Points on a hilly landscape, in no order, each with its height.
From any point a ball takes the steepest step (drop divided by distance) to one of its 2 nearest points. It stops when none of these is lower. Distance is the straight distance between rows; heights are no part of it.
Q840: 1  1  18  9  7  9  10  -13  -26  14  18  -18  6  -7  -28  -6  7  13  -9  -16  -4  -10  (h 465)
Q245: -5  -9  0  16  -7  -4  -5  -11  3  -11  6  0  -10  4  5  14  2  25  -7  -6  12  2  (h 596)
Q235: -11  4  -9  12  -12  10  11  8  0  -9  -9  -13  -1  7  12  -7  3  -24  -3  2  0  10  (h 696)
Q972: -16  -4  12  -14  8  -10  0  -2  -8  11  2  -2  15  17  6  -17  20  3  -8  21  -4  5  (h 579)
Q535: -24  11  -3  22  6  -13  13  24  9  0  -6  9  9  -16  7  38  -2  16  7  -1  18  7  (h 593)
Q390: 18  -14  -2  -17  26  -4  -4  23  -4  4  3  -13  -33  1  16  3  -5  29  -11  -2  6  3  (h 313)
Q798: 7  -9  0  -5  9  16  -3  -28  8  -8  1  -8  3  16  -30  -14  3  -39  -12  -15  2  26  (h 457)
Q786: -8  -25  -17  -17  -12  -17  1  -6  -8  30  5  4  2  1  -3  -4  20  -12  0  2  -9  -23  (h 613)
Q21: 4  -26  10  16  -1  -5  -6  8  -2  -7  -13  -10  -3  -23  -11  -7  -10  30  6  -27  10  -9  (h 588)
Q980: -12  -27  9  -1  -11  -7  9  -17  1  10  16  3  -9  2  -19  15  -5  18  -8  -19  18  10  (h 573)
Q893: 14  13  5  18  -6  4  -16  -32  0  -20  8  -8  -1  8  4  -3  13  5  3  -1  -7  -17  (h 278)
Q301: 4  10  29  19  -1  -2  2  14  0  -20  -5  4  -1  -10  16  10  -25  28  14  5  10  8  (h 489)
Q599: 5  -15  0  -5  14  7  -4  -23  -7  11  22  9  -20  12  -20  -5  7  8  -6  -15  8  -12  (h 501)
Q602: -2  8  4  1  23  -8  2  8  8  42  7  25  18  -7  -11  33  -21  18  23  -16  8  14  (h 367)
Q654: -24  -7  -8  -5  6  -1  -15  -22  0  -15  2  -5  1  9  -10  -11  14  -18  -16  -1  14  6  (h 364)
Q298: 10  13  6  -17  6  21  13  20  -21  4  6  -16  17  0  2  -4  -20  -5  7  4  -27  -21  (h 486)
Q186: 18  14  -26  2  22  10  -6  -15  -2  -2  -21  15  -9  3  -2  -16  6  -17  -10  1  -2  2  (h 445)
Q611: -44  0  1  -14  -5  -21  1  2  -2  22  2  9  21  3  1  2  12  -8  -3  22  10  12  (h 614)
Q774: -5  -10  28  -9  -35  4  1  -4  15  -34  -1  4  -4  10  8  -22  -15  -6  -3  24  -3  17  (h 611)
Q853: -14  7  -4  16  11  -7  9  -14  -20  14  -9  3  12  -33  -21  -1  4  11  3  -15  20  -4  (h 428)
Q923: 12  -6  -4  -6  -34  -1  -14  13  11  -33  4  -8  -27  -24  29  4  -24  16  13  7  -3  -22  (h 354)
Q802: 3  31  2  24  38  -12  18  5  14  23  -13  31  5  -11  0  31  4  8  6  -2  20  14  (h 529)
Q978: 16  -8  -3  -5  -35  -5  -6  7  14  -27  11  -25  -16  2  34  6  -1  2  7  9  -17  -16  (h 266)
Q495: 2  -23  -8  -6  -20  7  -20  15  7  -24  14  -11  -22  -17  11  -1  -10  32  4  -9  3  -30  (h 424)
Q77: 21  34  -19  27  20  14  -12  -10  -10  -1  -16  11  -10  -14  4  -12  7  -4  -5  -5  -1  -13  (h 348)
Q727: 29  23  -13  2  -4  18  9  8  -19  3  -1  -24  3  -7  -1  -5  0  -8  3  -10  -31  -25  (h 441)
Q777: 6  -8  8  -28  13  8  -10  3  9  3  13  11  -27  25  16  -27  -7  -7  -4  12  10  11  (h 227)
Q34: 5  0  17  3  6  15  -12  8  -20  14  17  -9  5  -1  -12  1  -6  23  11  -18  -8  -27  (h 412)
Q860: -9  -2  -5  -13  11  5  -19  -27  11  4  6  10  5  12  -23  5  3  -41  0  -12  16  32  (h 434)
Q475: 36  9  -17  15  3  7  2  2  -8  -11  -2  -21  7  -20  -2  14  -6  19  7  -18  -22  -31  (h 366)
Q411: -9  21  8  19  15  -9  10  -1  -15  38  2  0  -5  -32  -13  -9  16  5  1  -18  28  20  (h 197)
Q351: 6  15  -21  2  37  3  0  -15  -1  -2  3  -10  -14  14  -10  17  5  1  -25  -7  6  13  (h 409)
Q465: 1  0  7  19  -2  7  8  7  -11  40  11  0  -13  -13  -3  -14  9  -3  9  -27  10  6  (h 303)
Q554: 19  -2  11  -30  18  3  -10  1  -2  -1  14  0  -34  13  18  -2  -17  16  -2  11  1  -4  (h 263)
Q32: 20  -10  24  -8  -35  -3  -4  2  -6  -1  18  -29  -13  -4  20  -6  5  0  15  5  -19  -25  (h 347)
Q75: 4  -32  -11  -13  -4  -1  25  9  -10  28  -6  17  4  -26  -26  -16  -14  -14  11  -23  5  0  (h 784)
Q620: -17  -20  -1  9  -4  -3  3  0  -23  -4  -4  -8  12  -29  -23  -12  3  15  0  -11  8  -21  (h 526)
Q435: 5  8  7  14  15  -5  8  -10  21  -1  -11  12  8  13  1  -12  13  -26  -3  8  9  34  (h 335)
Q508: -5  -5  -11  -9  7  -21  24  4  5  47  -8  18  10  -6  -3  9  7  -12  11  7  2  18  (h 735)
Q729: -3  -21  -7  12  -1  -6  -16  14  -2  -13  -1  -12  -21  -17  14  3  1  40  0  -15  19  -13  (h 509)
Q19: 21  8  -3  -26  -1  15  2  1  -8  -3  0  -10  13  20  4  -10  -8  -26  2  12  -35  -15  (h 510)
Q380: 19  -13  4  10  -11  -7  24  -16  -3  24  -15  18  7  -4  -10  -14  7  -14  6  -3  -11  10  (h 685)
Q518: -12  -1  14  24  -1  -8  1  28  18  -11  -12  18  0  -8  13  27  -15  38  13  -4  16  12  (h 534)
Q679: 18  5  6  5  3  10  18  -16  -9  -26  -4  -7  10  6  -10  5  -13  4  -6  4  -9  0  (h 439)
Q704: -15  11  7  -7  10  14  -5  36  2  -7  -1  5  22  -14  1  5  -40  30  16  -2  4  7  (h 248)
Q50: 14  -7  34  -2  -22  -30  -4  -7  15  -9  -6  7  2  22  18  10  12  7  7  30  -20  2  (h 856)
Q699: -13  15  -22  -20  19  -23  -12  -26  -6  12  -10  -1  9  -3  -19  8  22  -33  -4  8  9  12  (h 474)
Q553: -11  13  -5  -3  12  -8  0  -17  19  21  -2  22  11  3  -11  1  2  -41  14  4  18  36  (h 402)
Q694: -32  13  0  -7  -8  -3  -21  9  32  -17  -9  29  14  17  6  13  8  -7  -9  32  0  18  (h 836)
Q861: -33  23  0  2  5  3  -22  13  14  -28  -3  -3  6  21  21  10  9  -7  -15  25  7  13  (h 817)
Q429: 11  -12  9  -4  4  -2  1  -4  20  6  -5  22  -6  21  12  -21  -6  -9  0  15  6  24  (h 269)
Q229: 24  2  4  -20  5  14  -7  -13  -8  2  16  -21  -1  23  -13  -6  13  -23  -13  2  -29  -14  (h 527)
Q81: -8  1  8  -13  -8  0  -12  0  -9  -9  13  -18  8  17  5  -7  11  0  -6  18  -16  -21  (h 550)
Q64: 4  4  1  18  2  -25  11  -17  2  31  -12  17  3  -7  -8  9  21  -4  5  -2  2  9  (h 710)
Q500: -7  4  -17  9  -17  15  -12  -1  -3  -24  12  -25  -9  5  11  -11  6  -17  0  -9  5  -16  (h 726)
Q619: 24  -2  -2  8  -5  4  9  24  -6  -33  -12  -34  4  -19  7  17  -21  23  5  -13  -14  -17  (h 279)
Q222: -29  -11  -9  -16  -17  -21  4  -19  -6  8  -9  10  22  -5  -16  -8  18  -24  3  14  8  1  (h 642)
Q544: -11  -28  3  -6  -20  -22  21  -8  2  19  -11  20  12  1  -5  -15  8  -9  2  9  -4  11  (h 666)
Q331: 24  -11  15  -19  18  2  2  40  -8  2  -3  -28  -26  -13  18  -15  -13  15  6  -8  -1  3  (h 385)
Q82: 8  25  24  3  2  11  2  -2  -7  -21  9  -12  8  8  9  14  -19  15  7  8  -6  1  (h 460)
Q711: -13  2  37  -3  -19  -1  9  10  -3  -30  -1  -13  -1  3  18  -15  -12  14  -3  29  5  14  (h 635)
Q437: 7  -8  -10  10  -25  0  -14  -31  12  -12  -1  15  5  7  -3  5  4  -12  6  -6  -10  -20  (h 340)
Q334: -36  21  0  13  -9  6  -11  20  4  -26  4  -3  -4  1  21  17  -3  22  -11  18  14  1  (h 789)
Q190: -6  -1  -33  -15  -9  -6  -5  -8  7  -7  -16  19  21  3  -4  11  1  -19  -1  14  -20  -17  (h 544)
Q507: -8  17  -35  -12  6  -21  -11  -20  -2  10  -11  7  21  -7  -13  22  16  -24  6  9  -4  -15  (h 511)
Q188: 13  3  1  14  1  1  14  27  -4  26  -13  5  2  -4  24  -8  3  -1  12  2  -11  -1  (h 522)
Q388: 14  -4  3  -16  11  4  14  40  -10  13  -7  -14  -5  0  23  -19  -9  1  4  9  -11  2  (h 450)
Q308: 9  28  4  26  30  -6  0  14  4  38  -11  17  10  -21  -10  31  -5  18  18  -26  4  10  (h 438)
Q879: 14  13  -31  6  20  4  0  -21  10  -10  -12  1  -7  6  -11  13  4  -28  -12  -13  0  16  (h 448)
Q505: 22  15  2  19  -9  7  2  6  -12  37  -3  -4  -5  -12  7  -16  20  -6  3  -15  -13  -6  (h 464)
Q94: -17  -6  -13  -16  -7  16  2  22  -8  21  18  1  0  2  5  2  -14  -10  6  -7  0  -6  (h 311)
Q843: 16  -11  8  -4  12  21  -6  -28  5  -2  14  9  -23  19  -17  -23  4  -22  -10  -14  6  7  (h 482)
Q478: -23  -12  -12  -25  -23  19  -2  33  9  1  11  9  -11  -4  2  -6  -26  12  -7  3  0  3  (h 245)
Q244: 1  -19  -1  -10  -13  -8  -1  12  -15  13  6  -16  -3  1  9  -20  21  1  -2  4  -15  -33  (h 582)
Q392: 8  -4  16  12  12  3  24  -19  -11  11  3  -8  -5  -1  -21  -19  11  4  -15  -12  8  16  (h 519)
Q761: -16  18  -9  14  -13  12  -14  7  1  -33  14  -24  -9  -3  27  5  -2  11  0  3  11  -19  (h 755)
Q674: 0  -9  -8  0  3  12  13  -15  -9  -29  -5  13  8  -8  -26  -5  -29  12  -5  -8  7  -11  (h 414)
Q990: -6  -7  -15  8  -17  13  3  -32  1  -28  5  2  -1  2  -22  -1  -12  -13  -6  -12  2  -15  (h 381)
Q357: -2  4  -12  -4  12  -9  -7  -26  -6  14  3  -5  -5  0  -18  -6  31  -16  -17  -7  5  3  (h 425)
Q841: -5  9  22  -6  -15  -12  -20  2  27  -20  2  12  9  27  12  23  6  4  -5  28  -16  10  (h 849)
Q232: -6  -15  15  4  -6  -12  18  -34  -4  9  14  -7  3  12  -28  7  8  -8  -12  -7  7  21  (h 555)
Q596: -12  2  9  10  -11  12  21  19  1  -25  -11  0  -1  -2  19  -11  -14  0  3  10  13  18  (h 665)
Q480: 16  5  19  19  -16  -17  -19  -13  13  -8  -6  -2  4  19  18  4  34  -12  10  18  -20  -7  (h 866)
Q444: -26  -12  -4  -3  -11  4  1  34  3  -8  -6  3  1  -12  4  2  -26  31  -2  -5  7  9  (h 114)
Q257: 20  -7  -5  -7  37  6  9  -2  -10  -5  3  -14  -22  3  -10  -2  -2  22  -25  -11  5  3  (h 368)
Q385: -9  10  -1  2  6  10  7  26  5  23  4  15  20  -6  2  20  -31  8  22  -13  1  3  (h 317)
Q527: 16  -5  13  -19  10  6  -4  -23  -11  -1  21  -4  -1  21  -21  4  0  11  -11  0  -15  -20  (h 514)
Q443: 1  -6  -24  -12  1  -10  26  13  -10  38  -11  2  3  -24  -15  1  0  -19  10  -15  6  10  (h 760)
Q905: -1  28  -6  32  18  -14  23  10  12  0  -13  6  4  -10  -1  39  17  3  -4  -1  10  7  (h 602)
Q250: -3  -9  7  -4  -33  -2  -13  6  20  -40  -13  5  6  12  16  -6  6  -16  -3  26  -18  6  (h 590)
Q30: -21  -17  0  -8  -5  -3  -14  -8  21  -10  -3  16  2  21  3  -14  8  -17  -14  13  12  30  (h 312)
Q376: -6  -37  9  -10  -5  -7  26  17  1  25  -2  11  13  -9  -11  -17  -13  6  8  -5  4  12  (h 803)
Q953: -2  -8  -25  -18  -21  -2  -25  -1  18  -29  -10  3  13  14  8  -1  6  -19  -10  20  -24  -12  (h 567)
Q493: 17  25  0  14  13  3  -21  -11  -5  -18  -7  -2  -17  1  23  -5  7  4  3  8  2  -15  (h 137)
Q371: -9  18  -9  -3  9  27  -14  11  -18  9  20  -10  -7  2  5  5  -7  2  6  -7  1  -26  (h 365)

Where does a ball stop that starts at each point below?
Q841 -> Q777
Q980 -> Q444
Q535 -> Q493
Q774 -> Q777
Q599 -> Q777
Q905 -> Q444

Call two points neighbours if one is among the 2 nearest of the other. Go from one point of each pair to the other, from neighbour to neighbour, staying as low as possible. Name the highest point that can't be avoided.
Q619, Q444 -> Q245
Q978, Q777 -> Q21
Q493, Q777 -> Q879
Q978, Q81 -> Q244
Q411, Q777 -> Q188
